A landscape with many valleys, sampled at points; each row gives a point and its height.
A ball rolls from a point to whichever of its 2 nearest points has the largest drop for the distance, and stops where none of them is lower. Distance is the straight distance between rows; heights are no part of it.
Q929 h=504: [152 170 177 134  79 116 125 131 143 126 123 113 143 158 146 148 126 163
  91  88 140 112 124 162 125 101]
Q704 h=585: [148 150 183 138 113 156 117 129 165  67 126 122  98 164 140 126 119 157
  96 119 145 148  90 160  61 119]
Q247 h=398: [137 157 155  84  78 119 119 104  81  81 123 159 126 166  94 118 101 107
  87 122  59  93 139 101  70 142]
Q731 h=437: [121  67 142  96 104 174  93 145 147 113 119 157 104  86 154 160  95 161
 121 127 107 170 111 108  90 120]
Q388 h=494: [136 142  78 142  80 125 103 118 118 137 104 135 123 108 167 144 115 118
 136 125 155 133 138 153 171  85]
Q903 h=327: [150 167 192 141 116 114 127 125 135 147 109 116 132 134 172 109 120 163
 141 109 167  81 129 162 161  86]
Q358 h=387: [160 149 168 117 115 120 123 127 120 144 102 135 100 122 192 116 109 145
 134 106 208  80 149 169 185  51]
Q161 h=797: [138 135 184 161 195 108 169 120 156 178 161 149  90 114 142  71 121 110
 143 164 187  44 123 141 186 121]
Q500 h=719: [109 155 127 128 104 115 101 131 115  95  93  92 144  99 144  96 110 152
 119 121 133 146 109 164 105 117]
Q357 h=366: [122  89 167  87 120 135  95 155  93 121 137  78 142 126  95 128 141 171
 106 145  87 190 154 136  84 163]
Q106 h=296: [136 141  83 139 117 119 126 115 140 165 171 161 114 174 159 183 125 115
 104 127 113  91 154  82 148 147]
Q511 h=470: [ 66 104 143  92 194 141 114 128  73 148 123  76 103  83 155 112 119 178
 177 171 123 177  95 106 159 162]
Q547 h=396: [101 117  53 126 115 135 121 148 126 146 138 102 140  85  94 124 124 120
 165 122 128 211 112 119 135 128]
Q621 h=766: [126 165 110 137 169  90 167 107 152 132 129 150 139  69 118  49 156 101
 150 144 202  84 142 136 188 107]
Q819 h=816: [130 134 150 171 179 134 128 113 138 176 142 124 110 149 181 150 108 117
 130 144 153  87 110 136 160 119]
Q216 h=749: [118 153 111 139 122 116 107 130 110 114 111 101 129 101 176 112  97 133
 158 125 163 140 105 161 133 102]
Q107 h=824: [127 119 151 182 219 131 139 111 142 159 165 134  99 158 171 130  90 102
 135 154 157  93  76 125 131 141]
Q281 h=388: [133  74 126 120 115 161  91 141 169 109 108 154  93 102 168 202  88 154
 106 112 134 143 107  86 109 111]
Q166 h=410: [126 124  49 178 159 121 123 138 171 136 146 110 129  93 113 111 119  90
 197 127 176 159 113 143 126 107]
Q711 h=196: [115 138 127 167 195 125 172 116 165 146 135 134 145 142 123 126 141 115
 130 143 138 108 110 112 151 164]
Q233 h=252: [139  80 113 148  92 143 109 123 106 137  84 153  74 120 186 219 118 147
  83 118 150 110 142 120 183  86]
Q805 h=435: [153 133 146 128  84 173 104 131 122  71  89 135 115 127 109  81 127 129
  71 134 120 162  99 182  47  92]
Q234 h=684: [115 149 155 140 126 106 121 133 112 117  84  80 176 114  96  95 125 149
 102 126 115 132 131 168 100 143]
Q263 h=185: [ 88 130  85 149 197 126 150 119 135 137 109 118 137  89 155 107 123 118
 154 158 141 127  97 108 156 167]
Q430 h=371: [121 143 134  69  95  91 123 101  74  81 117 119 152 152  96 124 129 125
  90 115  62  96 157 106  91 158]
Q771 h=456: [118 102  94 102 156 124 125 131 145 120 162 148 139 130  88 143 172 124
 126 153  64 156 172  62 110 187]
Q765 h=473: [134 123  49 173 167 134 104 127 151 130 162 136 113 128 149 110  92  71
 181 134 176 154  86 138 105 102]
Q80 h=563: [132 163 165 133 131 109 164 120 130  81 128 124 154 166  46  99 134  93
 120 111 102 124 134 145 120 113]
Q931 h=464: [145 177 176 102  76 103 136 142 129 150 141 116 127 166 164 155 141 153
 119  77 157  80 159 158 165  96]
Q828 h=202: [131 120 119  97 112 116  93 121 109 143 159 144 111 131 146 200 134 161
 136 135  85 141 175  64 119 160]
Q928 h=452: [148 106 130  80  99 159 113 134  94  75 161 148 133 169  84 120 126 105
 131 122  73 132 135 101  54 138]
Q890 h=644: [120 161 143 144 121  86 143 111 128 125  81 114 167  98 111  87 131 138
 127 130 125 112 127 157 129 102]
Q739 h=406: [ 98  67 168  80 147 130 100 138  86 141 132  71 141 107  90 124 144 180
 129 169  76 196 154 112 116 166]
Q974 h=32: [107 126  86 120 118 135 121 161 111  83 126  85 148  94 105  68 115 121
 172 125 131 185 113 170  89 115]
Q637 h=362: [126 130 129 103  91 167 105 134 135  50 101 109  95 111 144  73 140 137
  89 123 143 183  99 184  43 105]
Q355 h=601: [132 164 160 148 131  87 167 115 144 131 108 126 172 143  78 119 141 124
 126 118 110 112 131 148 130 115]
Q239 h=227: [ 81  71  86  84 125 142 120 151 104 107 129  90 145  88 113  75 120 124
 161 133 112 201 111 142 106 138]
Q371 h=695: [126 133  92 136 116 119 116 125 131  87 103 141 156 116 121  77  95 108
 149 123 135 144  94 168  83  94]
Q661 h=650: [151 117 102 148  92 126 111 117 147 110 102 182 138 124 130 115  76 102
 136 121 132 135  91 145  83  88]
Q686 h=443: [ 78  82 169  79 157 137  86 127  90 157 128  90 110  97 132 137 120 198
 148 169 101 203 121 105 145 161]
Q415 h=459: [160 146 155 123  79 171 113 135 105  77 136 117 129 171  62 113 136 116
  88 115  80 149 131 148  46 133]
Q548 h=261: [124 102 118  91 108 100  93 130 108 145 149 127 129 109  95 175 159 154
 136 132  69 158 191  65 111 179]
Q210 h=529: [111 121 116 137 165 131 125 114 127 172 108 107 136 115 136 149 137 154
 130 148 103 136 121 105 163 167]
Q190 h=309: [114 147 147  98 170 119 151 114  88  76 149  95 148 173  87 125 144 103
 134 129  85 106 130 129 110 167]
Q97 h=259: [122 125 118 114  94 162 110 156 115  69 120  95 128 113 139  71 118 128
 138 127 141 183  98 188  59 107]
Q460 h=431: [132  93 102  86 135 137 132 119 121  99 159 176 142 145  69 132 163  97
 135 142  67 141 159  69  89 169]
Q455 h=291: [151  91 145 145  96 146 121 124 129 149  96 167  78 150 178 206 129 141
  77 101 168  88 152 153 188  68]
Q132 h=496: [157  97 152 112  96 181 107 157 114 102 121 116 150 140  65 107 145 130
  91 131  80 153 129 154  48 129]
Q721 h=354: [114 156 131 135 126 109 178 127 154 180 119 130 158 132 103 133 193 122
 109 109 138 103 163 124 210 159]
Q169 h=523: [154 134 129 148  65 143 106 129 141  88  87 155 157 114 109  99  98 136
  90 106 114 155 108 157  57  85]
Q518 h=236: [ 95 150  57 167 197 126 149 142 153 124 127 128 133  96 154  92 141 105
 141 178 178 120 118 107 187 160]
Q959 h=228: [132 136 114 154 122 115 154 115 159 185 141 137 140 166 135 164 153 112
 108 124 119 104 145 105 173 149]
Q102 h=403: [120 125 111  86 123  97 131 105 108  93 137 149 146 150  77 140 148 104
 110 122  68 123 156  89  99 167]
Q265 h=203: [163 147 176 114 140 113 137 151 137 213 157 163  83 172 140 122 149 102
 138 104 190  64 156 167 178 103]
Q910 h=544: [143 173 175 139  93 128 112 130 152  93  92 109 123 137 157 127 122 176
  86 113 150 127 117 157  95 107]
Q685 h=436: [141 154 121 137  95 129 113 123 101 126  81 119 105 117 188 136 115 148
 135 109 179 107 147 160 184  74]
Q680 h=777: [134 150 148 153 189  97 178 108 144 125 140 148 131  74 118  42 129 106
 170 158 178  61 123 145 164 112]
Q71 h=130: [146 147 135 139 120 103 157 130 147 201 151 149 115 175 137 141 151 106
 127 112 158  77 151 143 182 121]
Q7 h=201: [151  92 120 152 121 154 113 124 108 161 123 141  73 137 188 232 135 158
  84 130 134 115 147  95 190 122]
Q404 h=427: [151 137 148  99  62 160 108 125  76  56 143 142 114 178  85 114 113  99
  99 113  76 120 136 123  51 125]
Q538 h=433: [128 190 174  91  96  82 171 139 107 174 142 110 136 170 141 127 149 123
 139  89 148  65 163 145 163 119]
Q345 h=503: [130 122  37 160  93 144 117 150 123 159 125 119 121  87 101 153 123 127
 165 113 146 191 114 121 157  98]
Q2 h=340: [112 161 146  87 124  91 163 111  78  74 121 106 161 170  75 108 134  99
 103 125  82  95 156 122 121 150]
Q747 h=280: [128 136 153 104 182 122 154 120 105 104 163  96 136 170 128 139 129 123
 169 136 101 118 111 121 103 174]
Q249 h=334: [118 133  36 191 160 132 145 141 148 153 133 102 121  97 130 117 141  95
 177 144 185 152 128 123 181 120]
Q827 h=750: [106 148 109 155 163 100 166 105 152 134  95 139 161  87 132  77 134  99
 148 145 164 109 110 145 166 115]
Q389 h=488: [ 63 102 108 102 210 141 132 125 102 139 123  91 126  72 139  98 127 141
 177 173 121 170 100 111 144 192]
Q195 h=247: [112 141 150 141 213 122 164 115 133 131 169 109 142 154 129 139 140 116
 163 137 119 104 114 103 130 193]
Q251 h=279: [100 126  27 172 177 139 137 138 134 147 132 108 105 113 173 114 127 102
 150 155 171 127 120 109 184 136]
Q793 h=524: [153 135 145 143  94 123 138 123 135 110 127 140 166 167  49 127 126 102
 110  95  74 128 138 140  82 124]
Q957 h=481: [113 111  94 117 183 121 135 133 161 140 161 128 131 146 112 152 161 135
 130 153  91 155 140  73 142 204]
Q517 h=788: [114 152 160 163 204 109 186 115 158 146 148 133 125  76 148  82 143 110
 146 172 189  50 125 139 187 141]
Q843 h=559: [144 132  46 160  73 135 108 134 102 139 119 125 100  96 144 169 121 134
 137 119 155 173 131 124 184  88]
Q241 h=315: [125  98 149  84 101 126  99 143 100 124 152 118 136 119 103 156 141 156
 124 126  66 171 173  94  79 164]
Q816 h=505: [ 99  98 121 118 186 135 122 131 135 164 137 111 124 118 131 156 159 157
 146 169  87 159 138  89 148 189]
Q445 h=320: [140  98 122 145  82 150 101 134 148 124  85 157  91 103 160 220  98 149
  74 100 138 112 130  82 142  93]
Q525 h=298: [120 135  94 154 146 124 158 129 170 181 114 144 156 141 121 143 171 133
  92 140 125 109 151  99 206 156]
Q349 h=597: [163 108 137 156  73 151 107 133 153 107  96 202 143 132 108 135  78 125
 110 108 115 142  93 131  55  92]
Q860 h=520: [129  63 156 101  82 190 102 159 123 103 119 130 143 100 115  99 129 144
 102 125  93 181 120 143  52 124]
Q801 h=806: [132 147 181 160 179 113 157 114 146 169 146 130 119 138 148 113 116 117
 157 139 161  66 115 140 164 118]
Q953 h=307: [ 84  89  60 102 150 133 126 134 130 141 134 114 130  81 131 105 128 120
 169 147 117 193 103 125 129 145]
Q165 h=123: [151 110 128 126 110 144  95 133 121 159 139 132  98 131 162 223 141 170
 116 126 114 130 153  65 157 144]
Q268 h=337: [160 131 159 143  75 129 115 131 150 170 138 156 111 162 162 194 121 129
  93  86 154  93 152 140 165  82]
Q740 h=615: [168 167 212 148 108 122 124 127 178  79 132 125  96 183 155 145  93 151
 102 102 159 120  96 150  96  83]
Q429 h=399: [117 172 159 109 113  86 178 127 135 162 145 128 153 148 104 126 173 115
 135 104 134  82 162 141 178 141]
Q229 h=482: [155 108 121 125  91 145 130 123 117  94 140 171 147 162  69 137 122  95
 131  99  80 125 131  95  62 137]
Q833 h=258: [177 163 200 125 119 103 137 133 135 180 148 137 114 159 153 114 124 134
 144 103 184  64 138 164 160  85]
Q484 h=124: [104 104 124 142 206 138 153 122 142 130 126 132 143 114 133 110 123 112
 156 157 130 126  80 128 119 173]
Q456 h=728: [116 140  78 144 142 104 146 114 140 111 107 135 160  97 120  77 114  91
 164 134 144 126  89 142 126 112]
Q75 h=476: [118  41 160  88 111 177  99 145 125 117 149 151 129 107 140 129 126 158
 125 135  98 176 116 108  69 125]
Q832 h=338: [160 131 113 126  86 126 122 116 131 173 174 166 101 183 163 201 134 110
  89  99 141  75 161 104 161 107]

For each start below, name the point where the ball stops.
Q843: Q71
Q500: Q404
Q216: Q71
Q2: Q484
Q511: Q165
Q860: Q165
Q166: Q484
Q371: Q974
Q107: Q974
Q819: Q974
